Points on a hilly landscape, in no order, each with its height.
From any point a ball rolls to the lowest of the 3 points nearest to it. It stops when none of these is lower. Distance is the straight distance between rows; heights are no part of it.
Dav: [107  96 124 123 154 131 102  99  96 152 152 156 139 117 134 109 137 131
 149 113 145 136 116 128 141 133  92 133 107 114 108 115 131 113 161 119
 129 108 109 110 134 122 121 129  99 124 105  62 116 158 107 117 119 159
 148 102 167 121 113 149 107  95  90 137 114]  height 2.37
luvo: [112 105 103 151  93 138  95 140 145 104 131 158 125 140  96 123 155 136
 134 141 110 144 117 124 152 128 128 128 147 132 132 157 129 121 129 131
 147 112 113 142 107 132 125 112 143 130 130 151 149 122 136 145 158 137
 118 119 112 186 127 132 125 159 112 156 156]  height 1.68
zesu: [ 70 104 110 148  93 163  85 143 128 104 151 164 132 144  83 113 173 110
 131 130 117 138 115 119 149 120 118 126 154 132 129 157 121 120 136 141
 146  97 110 128 121 119 123 116 139 118 122 129 148 137 132 141 152 147
 128  97 133 195 114 145 108 156  74 187 157]  height 4.57
vafa: [171 126 162  74 208 128 137 117 103 184  80 107 150 115 164  95  43 152
 120 117 117 120 134 130 113 129  68 145 119 163 127  79 119 128 148 111
 108 158 157  85 134 163 100 187  75 125 139  77 115 150 100 133  69 128
 143 167 138   4 116 149 135 113 146  75  97]  height 5.51
kurur: [151 144 162 110 174 117 163 127 131 135 108  95 119 119 144 156 117 130
 126 127 123 110 134 129 118 123 134 125 123 130 122 117 125 129 114 124
 105 146 138 134 135 124 134 134 116 126 137 127 122 116 135 129 100 131
 126 152 127  88 111 128 141 115 150  89 113]  height 4.52
lak: [131 179 122 164  37 112 141 152 198  92 116 100 109 158 132 165 131 127
 107 163 136 126 149 143 103 156 198 125 130 103 142 139 116 148  78 153
 118 158 148 156 103 119 154  99 190 118 148 218 123  76 148 121 161  69
  83 129  62 168 183  85 148 168 191 130 130]  height 5.14
bep: [134 183 129 158  57 107 145 150 179 102 101  91 117 150 136 161 122 125
 106 161 144 125 139 148 104 165 196 127 129 109 141 130 115 144  67 151
 118 153 145 154 123 120 147 107 188 111 153 211 124  77 134 122 164  74
  87 131  72 144 176  81 150 154 193 113 132]  height 3.26
naf: [111 162 117 172  41 119 127 172 187  79 166 120 100 148 111 150 173 105
 113 161 108 129 149 119 115 135 188 115 162 112 157 144 140 142 115 151
 137 143 133 173 106 105 159  87 194 140 145 226 127  99 176 127 161  71
  93 125  70 221 168 116 122 158 148 185 154]  height 2.75
Sadeg: [133 114 125 108 167 150 129  87  96 153 137 148 152 118 146  84 107 134
 146  92 145 132 122 122 136 123  77 130 101 117 118  94 130 114 155 118
 132 107 130  98 150 137 115 140  81 130 107  58 121 150 106 121 103 171
 144 115 179  94 114 146 110  95  99 116 112]  height 2.31
Gel: [160 160 158 101 184 113 152 128 132 152  92  83 131 112 146 146 102 127
 127 121 129 100 132 126 124 128 124 141 124 149 129 102 127 139 117 117
  97 157 132 133 140 131 132 143 106 130 139 121 106 116 120 127  91 128
 128 164 129  81 128 126 133 114 164  82 103]  height 5.82
vonom: [145 126 133 120 138 106 155 136 117 110 122 110 114 123 129 160 130 144
 122 127 117 136 135 133 107 119 145 117 124 117 118 149 131 130 116 134
 125 134 132 143 121 127 135 128 142 130 134 149 140 122 129 129 126 122
 132 136 122 119 121 115 147 136 137 117 129]  height 5.03
Gelev: [101  72 123  83 189 165 119  77  61 154 141 159 144 117 121  83 111 118
 152 103 155 142 123 120 127 108  39 124 114 146  89  68 133 129 153  91
 145 117 133  78 155 156 111 172  63 128  84  14 131 177 101 129  76 169
 162 127 201  73 104 171 125  88  77 134  91]  height 1.87
Gime: [117 114 105 165  71 136 100 151 155  88 137 157 116 141  90 129 165 117
 129 153 112 144 122 131 158 126 143 133 160 134 147 147 135 122 125 126
 151 122 104 151 109 120 141 104 154 138 134 171 143 109 163 150 164 117
 115 116 109 206 135 126 133 154 125 160 158]  height 4.50
Ret: [145 117 131 120 149 117 146 124 105 131 122 122 124 118 141 154 121 137
 132 125 123 128 133 133 125 117 138 122 118 125 116 148 131 125 127 122
 123 130 133 125 132 131 128 138 134 140 124 124 139 124 138 119 119 142
 137 134 129 109 120 124 148 117 122 110 126]  height 5.15
vetog: [179 155 163  83 197 118 141 121 137 174  84  91 149 111 150 124  71 139
 122 116 121 101 139 124 123 123  95 150 116 157 129  92 124 145 119 110
 104 159 146 130 147 147 124 164  87 133 151 101 101 127  97 127  87 126
 136 180 124  55 134 130 128 111 166  77 105]  height 6.04
gikos: [134 124 109 148  84 113 120 143 150  91 126 133 119 131 113 130 154 120
 113 144 109 148 124 131 133 126 148 128 139 132 142 160 146 139 125 130
 159 128 118 165 118 123 136 111 166 138 135 180 138 117 141 149 159  95
 123 127  98 177 144 107 137 141 132 148 151]  height 4.44
nutid: [140 134 123 134 106 103 142 135 145  99 126 117 114 126 126 147 143 137
 109 139 118 143 128 138 110 128 157 120 139 128 131 156 137 144 116 138
 147 138 131 156 121 126 131 113 154 123 138 171 137 120 121 149 142  93
 128 129 107 148 133 101 147 146 139 134 146]  height 4.77
lala: [103 122 113 180  55 138 111 153 154  76 155 163 112 148  81 134 178 109
 133 157 118 150 122 131 163 125 151 126 162 123 149 142 126 118 131 130
 143 121  98 154 109 116 154  93 164 137 140 180 141 102 189 139 166 115
 102 119 106 226 128 134 126 152 126 179 155]  height 5.40
kune: [149 115 130 119 167 121 143 110 107 142 122 118 138 118 152 144 118 136
 128 119 123 119 131 134 134 121 129 124 115 128 123 136 128 120 131 120
 115 133 130 122 134 126 130 142 129 143 124 109 136 131 134 107 114 149
 137 132 145 101 115 126 139 104 126 106 115]  height 5.48
boga: [178 171 161  86 194  99 135 130 146 173  78  72 152 113 162 128  66 125
 125 115 129 104 137 122 102 137 126 148 110 154 134  96 115 155  99 108
  94 170 151 124 151 131 129 157 100 115 148 125  87 136  92 125  83 111
 133 181 122  53 154 123 111 111 177  58 121]  height 6.88
nol: [176 150 159  95 198 138 141 118 117 171  91  97 149 109 157 110  83 149
 125 115 115 111 135 131 120 126  91 153 121 156 129  88 124 133 135 123
 114 151 149 120 143 147 118 174  86 135 141  91 118 131 109 127  86 140
 140 167 134  55 118 139 139 113 155  92 100]  height 5.62
Fad: [159 130 137 118 172 139 135 103 101 161 124 121 153 111 161 118 107 140
 132 111 126 115 130 129 140 120 108 133 108 132 126 115 132 119 139 124
 121 125 136 108 144 133 121 148 112 139 121  95 132 133 124 107 107 160
 144 132 156  95 114 129 130  94 121 103 115]  height 5.55
Lof: [ 55 116 109 189  47 169 106 152 125  85 181 171 116 139  72 115 195  85
 135 145 143 149 123 128 184 108 155 118 156 140 130 155 120 107 127 138
 143  98 104 140 129  98 149  94 167 134 129 162 149 108 177 129 168 145
 115  89 137 235 131 133 117 147  84 212 160]  height 3.89
pezit: [ 99 111 109 172  72 149  95 149 146  94 140 166 121 144  86 120 173 110
 130 152 117 143 110 126 168 125 136 131 159 138 134 149 123 112 125 128
 147 112 105 144 113 116 138 103 148 129 136 159 151 115 160 144 164 138
 115 112 126 216 126 135 124 151 111 176 153]  height 3.61
dini: [131 129 113 155  71 118 116 158 159  81 145 137 112 132 110 129 155 110
 115 148 112 152 127 137 134 129 157 128 148 130 151 155 147 139 129 129
 150 138 116 162 118 113 149 103 171 138 139 191 140 110 155 145 163  88
 114 125  96 194 152 118 136 144 131 152 151]  height 3.86
keb: [144 160 133 144  87 103 141 135 162  99 118 107 102 130 127 152 145 131
 101 148 129 133 134 140 103 143 171 122 146 126 131 143 132 140 101 141
 138 146 136 159 120 118 133 104 158 109 139 186 125 117 117 151 153  85
 116 124 104 148 145  87 143 144 156 133 138]  height 1.75
kotip: [144 127 142 121 155 109 163 126 119 127 115 111 115 120 138 161 124 141
 124 124 120 126 138 130 111 119 141 120 122 124 113 141 130 129 118 126
 117 137 133 136 122 127 132 134 132 133 130 130 134 123 136 127 111 130
 136 134 124 105 112 124 152 122 142 102 119]  height 5.68
ruta: [139 181 132 129 111 103 164 143 152 118  97  82 114 127 136 156 113 133
 108 129 137 103 137 127  87 142 176 113 127 112 137 123 122 142  83 144
 112 146 148 144 135 139 131 116 132 110 154 176 113 112 106 132 144 104
 109 140  99 106 134  96 142 148 172  93 136]  height 4.38
Duton: [122  95 129  94 186 159 131  84  84 151 141 150 151 114 135  77  99 123
 146  88 149 132 124 115 121 113  53 132 106 128 103  75 134 119 153 104
 133 112 138  84 148 143 110 151  64 127  96  36 122 156  97 124  86 167
 153 119 191  74 106 153 116 102  91 112 104]  height 1.20
taviv: [180 141 159  66 225 106 143 127 122 180  78  98 159 110 167 104  30 151
 119 111 121 112 139 133 101 134  83 144 107 161 128  92 119 149 127 100
 104 168 168  94 155 160 107 185  80 116 152  90  97 150  72 133  70 109
 142 183 121   4 150 138 139 110 167  57 100]  height 6.08
begis: [137 176 125 152  62 114 140 147 184  98 110 104 103 151 139 159 137 120
 101 159 144 123 140 143 108 157 190 124 146 111 142 134 124 147  84 152
 130 153 145 149 115 120 140  95 179 103 144 200 122  93 128 132 164  70
  99 128  76 152 173  83 149 154 179 132 128]  height 1.51
sefud: [183 157 160  72 209 109 139 124 141 180  84  85 154 113 157 112  57 139
 124 111 127 107 138 125 108 130  92 154 115 165 127  94 121 148 119 112
 108 165 151 123 152 145 120 170  90 122 148 102  95 133  86 130  85 118
 133 176 119  41 146 135 124 118 169  72 105]  height 6.48
vadu: [105  84 122  95 177 149 116  87  70 149 152 166 142 114 124  90 130 123
 153 101 149 149 117 122 128 116  48 122 108 137  95  87 138 126 157 102
 143 109 119  95 147 155 120 163  76 125  89  27 120 176  97 120  85 165
 164 118 200  93 105 161 113  95  74 147  95]  height 1.26
Dofes: [122 106 122 121 154 137 115  99 102 158 146 151 139 121 143 103 128 132
 147 112 142 126 118 130 143 129 100 132 106 116 122 112 130 116 159 118
 129 105 119 111 137 125 116 129 101 129 108  69 127 150 110 117 119 164
 145 104 164 113 117 136 107  96 101 121 111]  height 0.87
Kuv: [153 125 135 120 173 134 136 109 101 159 120 123 151 119 164 129 107 140
 132 109 124 116 129 131 134 123 119 130 111 135 127 116 130 120 131 127
 123 128 131 115 142 127 119 151 117 146 119 100 137 132 129 109 109 156
 140 134 157  94 109 129 138  93 124 104 111]  height 1.04
Koz: [135 154 127 148  72 110 131 149 172  94 128 121 101 137 132 148 153 114
 100 154 127 134 138 139 113 148 180 124 153 120 141 144 136 140 110 147
 146 145 130 157 115 105 139  97 177 120 136 197 130 115 130 151 159  65
 111 133  91 168 158  99 140 146 153 151 136]  height 1.42
Fisa: [121  99 120 106 170 148 124  83  92 156 149 156 147 113 135  84 120 130
 146  92 152 132 119 123 126 124  66 131 105 123 105  93 131 118 156 114
 140 107 127 100 147 139 115 146  75 123 104  44 120 161  96 119  94 170
 153 108 190  93 108 151 105  96  92 132 110]  height 1.39
Rafo: [132 139 121 148  69 115 118 154 165  81 140 126 108 137 120 140 157 114
 108 153 125 139 135 133 123 141 170 130 151 133 143 150 144 139 121 137
 148 143 122 163 117 111 145 104 175 131 137 198 128 114 143 147 164  70
 119 129  92 181 158 111 133 139 143 154 145]  height 2.01
Torin: [ 65  87 115 118 120 149  86 136  93 126 154 159 125 136 103 120 163 105
 141 127 127 136 112 126 140 125 106 129 132 124 116 159 124 121 160 129
 133  90 101 100 124 120 114 124 125 131 102  89 125 157 133 126 142 138
 143 102 145 153 107 159 100 133  67 164 130]  height 1.45
panik: [ 87  90 113 130 128 131  99 125 117 136 150 159 119 142 116 129 145 128
 139 129 129 128 112 124 135 133 111 123 128 113 117 156 119 116 156 126
 126  93 107 106 117 124 114 114 128 123 111  94 131 144 124 128 139 145
 135 104 137 139 116 152 119 128  95 139 136]  height 1.35
butos: [135 108 119 120 157 133 129 111 101 153 131 135 135 117 153 133 113 136
 140 117 130 123 127 136 141 122 122 125 107 124 126 130 134 117 142 113
 122 113 131 112 133 126 117 131 128 144 113  98 134 131 134 105 123 164
 137 118 146 106 120 129 133 100 113 107 119]  height 7.05
ganib: [148 173 149 109 144 102 169 142 145 139  94  81 121 123 146 156  99 120
 121 121 137  93 134 117  91 132 166 113 113 119 136 111 124 137  94 133
  93 150 147 134 143 136 136 132 119 118 146 162  98 112 118 126 115 116
 120 157 111  88 130 113 132 142 174  73 134]  height 3.71
muge: [ 78  90 122 116 145 139  88 121  89 139 154 154 128 127 113 117 155 113
 145 123 136 138 110 131 140 132 101 130 117 123 110 144 130 117 166 119
 136  96  97 106 128 123 115 128 114 130 102  69 118 163 118 127 132 141
 152  97 161 140 107 150 102 108  77 151 116]  height 1.48
pofib: [147 148 153 113 155 104 170 136 137 129 106  93 110 121 136 159 113 129
 125 126 130 106 136 127 104 121 152 119 125 123 125 113 130 134 104 129
 105 149 139 134 133 130 134 129 112 122 137 136 116 114 130 131 112 122
 130 148 115  97 118 121 144 129 152  90 119]  height 3.12
libe: [125 157 124 163  53 118 122 168 186  83 157 126 107 150 120 154 163 107
 109 161 117 128 141 122 114 142 187 119 160 117 154 148 141 141 119 148
 137 149 136 166 101 104 153  93 191 134 134 217 124 105 159 134 161  62
 102 129  77 199 166 115 133 153 152 176 143]  height 2.06
guz: [160 131 136 111 181 151 138 100  93 165 113 122 159 110 161 105  92 144
 126 103 127 116 129 128 133 117  99 140 109 137 133 100 130 118 140 128
 124 129 141 104 144 130 116 159  99 139 122  85 131 140 119 108  98 165
 145 138 164  79 105 135 128 100 124 106 115]  height 5.81
Veb: [147 124 121 112 168 143 134  96  93 163 132 135 157 109 154  96 106 133
 142  99 137 129 122 120 138 121  96 133 105 123 129  99 131 110 146 122
 125 120 134 103 150 127 110 144  94 139 113  79 133 140 109 109 105 171
 143 123 172  90 110 136 117  94 110 107 118]  height 7.21
sesog: [110  99 105 130 119 131 108 128 125 128 135 154 120 138 109 134 135 136
 139 132 120 134 123 127 138 125 122 120 131 109 120 161 125 119 141 132
 131 100 118 122 111 134 117 117 135 128 117 117 140 131 128 127 145 147
 127 109 118 142 127 140 127 148 108 142 142]  height 2.99
lov: [130 106 131  98 179 159 133  87  91 155 132 145 158 111 141  80  88 125
 148  92 149 130 129 114 124 115  62 131 101 132 111  79 135 118 155 114
 133 114 138  82 157 143 110 155  67 136 104  55 124 149 102 119  87 165
 148 119 188  63 111 151 115 101  97 105 114]  height 1.27
gofab: [ 91  91 118 125 141 133  97 112  99 145 152 158 131 128 128 119 146 118
 149 119 140 128 111 126 141 136 100 128 117 113 113 136 127 113 162 116
 132 101 105 104 123 123 116 119 111 127 102  67 122 155 116 121 127 147
 147  99 159 129 112 147 106 100  82 141 114]  height 1.49
buka: [ 93  92 119 111 152 136  94 103  80 147 159 161 144 116 123 105 157 126
 154 105 139 147 106 135 145 131  79 129 105 128 106 124 138 119 165 116
 141 103 101 109 137 132 118 140  92 127  93  54 118 168 103 114 116 152
 159 105 177 130 111 150  95 100  72 156 102]  height 2.11
duzub: [167 136 141 109 182 140 143 105 102 162 111 118 154 111 161 121 102 141
 129 113 122 116 129 130 138 122 107 138 111 144 131 106 125 119 131 126
 124 136 140 116 144 133 118 167 104 140 128  95 138 137 123 110  98 158
 140 146 157  84 109 127 135 100 137 108 111]  height 4.55
guko: [103 132 115 184  49 130 118 157 161  74 161 154 105 146  82 135 178 108
 126 160 119 147 128 133 155 126 159 128 158 113 146 138 131 121 137 134
 145 124 103 155 113 121 152  91 169 142 142 199 143  98 195 137 167 104
  99 123  90 232 136 131 128 152 129 180 157]  height 5.54
moza: [129 166 134 150  58 115 131 152 185  86 133 113  99 150 132 156 149 118
  99 162 136 132 140 136 109 158 187 120 151 118 138 136 133 143 103 150
 134 153 140 154 108 108 144  97 181 115 135 206 124  98 136 141 161  59
 105 135  78 173 174 100 144 152 166 151 130]  height 1.31
Gunut: [159 118 140  96 183 160 139  98  85 172 108 121 166 113 160  77  72 135
 135  99 122 126 129 107 117 122  74 142 117 151 130  89 128 121 147 126
 127 136 149  77 144 143 103 173  73 142 118  77 128 153 113 115  80 163
 144 141 176  52 108 149 113 106 118  91 112]  height 4.01
ner: [138 188 127 142  89 103 154 143 163 115  93  81 123 133 144 156 117 134
 106 140 139 106 129 134  92 156 185 118 125 116 146 128 122 146  66 137
 119 150 149 149 138 132 134 121 151 110 161 197 116 100 114 127 163  91
 104 140  91 116 143  77 146 153 185  94 137]  height 4.97
Magep: [142 191 139 127 112 104 161 142 152 131  89  79 120 132 143 155  99 129
 115 128 130  95 133 125  88 146 179 110 118 113 151 119 117 149  70 137
 108 154 153 141 141 139 139 129 130 115 164 181 107 112 110 121 139 101
 109 150  97  93 128 101 134 154 182  84 141]  height 4.09
Sib: [136 100 120 120 147 123 133 119 110 142 132 138 133 124 143 138 117 138
 136 121 126 131 128 128 137 118 129 125 111 113 126 143 131 118 136 122
 116 114 122 116 125 129 122 131 132 137 116 114 143 125 135 113 128 150
 134 119 132 114 126 132 141 113 117 110 125]  height 4.14
degid: [127  96 108 127 135 119 125 123 117 129 134 146 121 129 129 137 128 140
 134 123 121 130 128 129 136 119 130 118 117 114 122 157 131 122 139 123
 121 108 126 120 120 133 120 125 137 134 112 120 142 127 133 114 134 147
 130 115 123 123 128 132 137 129 112 122 137]  height 3.29
lan: [139 176 130 149  76 108 148 143 170 104 105 101 107 137 137 159 134 128
 100 148 142 123 133 143 104 158 182 125 134 118 139 131 128 146  82 147
 128 153 142 152 125 126 130 104 163 103 150 197 122 100 116 142 165  79
 105 126  91 140 159  82 150 148 177 116 131]  height 1.78
dufe: [158 167 159  98 178 104 153 132 146 151  91  78 132 119 148 144  88 117
 125 117 140  99 135 120 110 130 141 138 115 141 133 100 122 141 107 114
  92 165 141 130 139 131 137 143 106 126 140 137  96 113 116 127  99 118
 130 172 118  74 138 128 123 120 169  64 113]  height 6.05
Tebil: [120 101 117 124 144 124 125 115 110 139 134 142 126 130 137 132 123 138
 140 124 132 123 121 132 141 127 125 123 113 109 122 148 127 115 147 115
 123 101 119 111 122 129 117 121 130 135 112 104 135 132 136 115 135 152
 134 113 133 122 122 132 129 116 108 114 126]  height 3.98
rer: [ 84  91 120 118 147 132  91 114  85 145 154 154 133 124 124 113 155 118
 147 116 141 140 103 128 142 130  97 126 114 124 112 138 135 117 162 117
 139 105  96 109 130 127 118 128 104 126 101  62 120 167 115 119 122 147
 151 102 167 133 104 153  97 104  74 151 107]  height 1.58
pek: [150 131 152 117 168 117 161 122 113 137 116 107 123 120 149 154 122 137
 126 126 124 119 132 132 126 123 132 127 120 128 119 131 126 126 123 125
 120 138 131 128 128 124 131 142 125 132 127 123 132 120 137 117 105 143
 132 140 130  91 114 130 145 111 138  99 114]  height 5.73
vafin: [144 114 117 132 118 103 142 132 128 108 124 123 119 124 124 147 133 144
 124 128 115 143 131 131 113 120 143 113 130 121 124 163 138 134 113 140
 137 128 130 149 118 127 129 124 144 130 135 152 144 127 126 134 136 115
 131 122 111 134 128 108 141 144 133 126 144]  height 4.90
kog: [ 84  87 116 124 135 136  87 118  95 138 150 155 125 137 116 124 154 117
 140 128 129 132 109 131 136 136 108 128 126 118 112 150 122 121 160 122
 129  95 107 104 117 119 116 115 121 125 105  77 123 158 124 125 136 142
 143 104 153 138 112 156 102 115  84 151 120]  height 1.43
fev: [ 54 112 116 201  29 161 118 158 123  79 194 176 109 138  65 124 199  99
 139 152 146 162 129 131 185 107 166 110 155 128 127 164 120 107 130 143
 141  97 102 145 125  99 153  86 177 135 132 167 143 103 187 122 170 136
 106  86 127 246 131 131 117 156  87 227 162]  height 2.95
rir: [118 175 122 167  35 122 122 168 199  80 159 116  98 154 123 157 163 118
 112 167 114 124 151 118 111 137 198 111 161 114 150 142 130 149 102 156
 129 149 139 174  92 103 160  90 193 125 141 226 130 100 163 124 157  70
  92 126  69 213 166 116 126 167 165 184 145]  height 2.63
bol: [ 76 126 113 208  30 144 123 160 142  74 187 164 103 144  69 132 204 113
 133 159 131 151 133 128 165 116 166 114 163 116 140 151 113 115 127 147
 140 108 100 147 107 111 155  82 175 131 150 187 147 101 206 130 169 119
  95 102 111 248 120 133 121 156 112 212 164]  height 2.25
vomet: [ 79 115 109 192  50 159 110 156 132  85 163 173 122 148  78 120 189 101
 137 156 132 150 122 131 178 113 149 121 163 137 136 148 117 106 129 136
 144 107 102 143 120 106 144  98 163 132 131 165 152 112 179 135 164 131
 112 105 131 231 123 129 120 151 102 203 155]  height 4.43
foz: [127 186 115 170  13 104 138 156 210  87 137  94 109 163 121 169 140 134
 108 180 130 124 156 139 108 144 204 119 132 104 151 143 113 156  75 162
 114 159 145 180  83 111 163 100 193 116 138 233 129  76 156 128 162  67
  74 130  48 202 188  94 128 179 202 147 139]  height 6.54
Gef: [108 103 122 106 166 139 110  90  91 153 154 155 142 115 130  96 135 130
 152  99 146 139 112 127 135 129  77 129 103 123 104 104 128 116 160 117
 137 107 106 109 145 139 122 139  83 123 101  46 117 165 104 122 106 166
 154 109 182 106 111 150 108  97  88 138 106]  height 1.86
tipup: [161 155 160 107 180 116 156 131 129 150  93  87 130 119 146 142 108 137
 125 124 124 102 135 130 125 125 122 136 117 139 127 104 128 131 119 120
 105 153 136 135 136 123 133 148 107 131 134 120 118 114 123 130 100 129
 134 160 128  79 119 128 141 110 158  85 105]  height 5.50
Mebo: [170 155 162 101 193 130 146 119 128 165  93  93 139 116 153 131  95 143
 124 120 120 109 133 127 129 126 109 145 122 154 131  93 127 135 127 116
 109 154 137 124 141 133 126 159  97 132 139 106 116 120 115 127  94 137
 133 164 136  71 117 136 133 104 159  94 105]  height 5.80
mudo: [ 95  98 103 145  99 139  96 137 135 113 136 154 125 143  93 123 153 129
 135 137 119 135 117 124 140 126 120 126 145 123 128 161 122 118 137 129
 138  98 112 127 108 132 126 117 138 122 121 124 147 133 134 135 158 145
 126 103 117 172 122 142 117 156 101 159 153]  height 2.65
Nide: [ 87 103 104 152  84 155  90 145 135 104 141 164 127 150  88 120 166 121
 134 139 110 137 113 116 146 122 124 131 153 134 129 161 121 119 128 134
 146  98 108 130 110 122 127 117 137 119 127 133 148 135 137 143 160 150
 124 108 127 186 119 140 116 159  99 175 164]  height 3.42
Nidan: [174 142 156  90 194 139 141 112 107 177  90 105 153 116 159 103  66 150
 119 112 115 112 136 123 120 127  84 148 129 159 127  83 121 129 144 118
 116 150 148 104 141 149 109 177  84 134 136  82 119 145 109 129  82 140
 141 166 142  36 111 142 139 115 147  92 103]  height 5.47
mose: [174 149 163  76 206 126 141 120 123 181  83  99 152 113 156 103  57 152
 124 112 120 113 139 131 118 126  78 152 117 163 127  89 118 138 137 111
 114 162 153 108 141 154 108 180  78 130 145  84 108 140  95 135  79 127
 141 177 125  32 125 137 137 114 158  82  98]  height 5.76
bufi: [143 119 125 118 163 142 129  95 102 161 134 138 147 115 156  98 112 137
 143 103 144 125 121 124 142 122 102 136 103 122 125 105 133 115 151 119
 128 111 131 102 148 133 113 139 102 134 112  74 130 144 110 112 114 168
 140 119 164  97 115 130 118  96 113 116 118]  height 7.24
zab: [172 128 150  88 190 152 139 106  89 182  92 116 159 112 168  88  62 144
 122 104 120 124 125 117 122 120  75 143 125 156 128  80 120 120 143 127
 118 144 154  84 136 147  97 179  76 135 126  78 127 155 115 124  78 149
 143 154 162  37 101 154 124 109 134  85 106]  height 5.16
Gadop: [101  93 118 125 138 131 101 112 107 147 152 155 127 135 131 125 137 133
 145 126 138 125 116 127 144 132 111 128 121 112 114 139 128 109 157 120
 125  99 114 105 120 123 111 112 120 131 103  85 128 149 121 114 136 158
 138 106 142 126 117 146 116 115  95 125 124]  height 1.52
puv: [136  96 134  85 190 163 134  89  84 159 116 135 160 115 147  69  75 122
 145  94 142 131 127 112 113 111  59 136 106 141 118  77 138 120 150 111
 128 121 148  71 151 144 100 160  65 133 106  53 125 159 100 124  88 162
 147 131 189  49 108 153 111  96 105  90 109]  height 1.46
Kaze: [103 111 108 166  78 146  96 148 146  99 136 162 124 144  87 120 166 115
 133 146 118 141 111 128 160 129 132 136 159 132 136 155 119 120 125 133
 150 108 105 144 110 122 132 110 144 124 131 153 151 121 153 145 161 136
 115 110 123 200 126 133 127 158 111 172 158]  height 3.00
bapi: [137 111 122 123 133 111 151 129 117 115 128 126 123 126 127 149 123 143
 129 125 112 136 137 130 118 119 143 114 119 118 119 162 131 130 131 135
 131 124 131 135 119 132 128 127 141 136 123 136 142 130 136 127 127 127
 136 124 115 122 128 117 144 131 121 122 135]  height 5.32
Sotem: [124 106 105 142  97 124 107 138 138 103 124 151 121 135 100 131 147 138
 128 136 111 144 121 124 140 124 129 130 140 123 133 160 133 129 132 132
 146 111 116 146 112 139 127 113 147 132 131 146 149 124 132 137 156 132
 122 114 104 163 133 130 129 158 121 140 153]  height 2.61
Regas: [143 160 132 134 108 101 158 139 156 106 113  95 106 123 125 154 130 136
 107 137 135 123 131 137 102 137 167 117 139 117 132 135 135 143  99 150
 132 142 141 159 127 126 135 117 145 106 147 173 125 114 106 152 146  94
 124 124 104 132 135  94 147 145 160 117 134]  height 2.54
fenu: [107 151 117 177  48 121 124 166 180  68 184 136  94 148  91 140 181 109
 123 153 110 130 143 121 130 127 178 118 161 107 158 136 143 135 124 144
 140 124 124 170 112 114 157  86 183 152 150 221 132  96 188 126 170  86
  95 123  76 227 147 123 127 156 137 186 157]  height 1.66
fup: [141 140 133 125 122 101 161 137 142 106 121 102 109 122 124 154 135 143
 111 124 119 137 136 134 101 126 154 116 135 119 121 149 131 137 107 145
 134 142 137 154 120 131 134 121 138 113 140 162 130 128 117 143 131 108
 128 128 111 125 121 100 151 145 147 120 136]  height 3.69
tibo: [133 112 111 135 105 114 127 142 135 106 129 136 121 122 115 138 145 141
 124 130 113 147 127 129 122 121 133 125 132 127 133 164 139 137 124 134
 146 119 121 155 121 137 132 118 150 137 133 163 146 123 135 138 154 112
 128 124 107 158 140 115 138 146 125 137 149]  height 3.83
padil: [183 165 163  79 198  99 135 127 145 178  77  78 160 113 164 120  57 136
 121 109 130 105 137 124 102 138 110 148 108 159 129  96 123 155 106 112
 100 172 155 123 153 138 123 165  95 119 152 114  87 138  85 125  79 111
 134 183 121  45 161 124 121 115 178  61 109]  height 6.79
Kib: [117  99 118 128 148 133 114 104 106 156 141 151 130 128 140 121 127 134
 144 115 145 128 118 128 149 127 107 132 108 117 117 125 132 114 158 118
 124 106 116 108 130 127 115 121 115 124 106  78 131 146 121 116 129 159
 138 107 152 118 115 135 117  97 103 123 116]  height 2.66
vakag: [124  96 101 129 118 124 123 134 123 117 133 150 122 133 116 138 132 144
 133 132 117 137 130 122 131 119 128 125 125 115 127 165 131 122 137 133
 135 110 121 127 113 137 125 117 144 129 127 131 145 124 136 129 146 142
 125 111 112 141 131 125 136 145 117 130 141]  height 3.08
rodil: [144 152 138 119 133  98 166 135 140 114 115  98 104 121 130 162 125 140
 119 124 126 122 136 133  98 126 155 114 130 116 121 130 129 138 110 139
 120 145 136 146 128 134 136 121 128 115 140 152 126 122 116 139 120 108
 129 135 112 108 120 110 146 138 148 106 131]  height 1.40
kadu: [ 53 115 109 177  64 169  96 153 130  92 170 167 127 143  69 107 192  98
 129 142 136 145 117 124 176 112 142 128 155 146 134 153 121 114 133 137
 146 103  99 142 135  99 143 109 161 131 127 148 148 119 157 137 162 147
 123  96 141 226 128 133 117 152  77 208 156]  height 5.19
keden: [ 71  91 113 128 115 149  91 134 113 122 155 156 124 143 101 126 161 117
 138 125 124 132 117 122 135 130 118 125 138 117 122 157 115 119 154 132
 131  95 107 106 114 122 113 115 131 124 108  95 130 151 127 133 145 147
 135 100 133 156 115 153 110 141  77 166 140]  height 1.12

Two balls start at each pair of points below. Name the first point that both come to, or write never.
sefud / nol | Nidan
padil / vafa | zab
Tebil / bapi | Sotem

For each start below, name the point where the ball stops.
butos | luvo
taviv | Duton
Sib | luvo
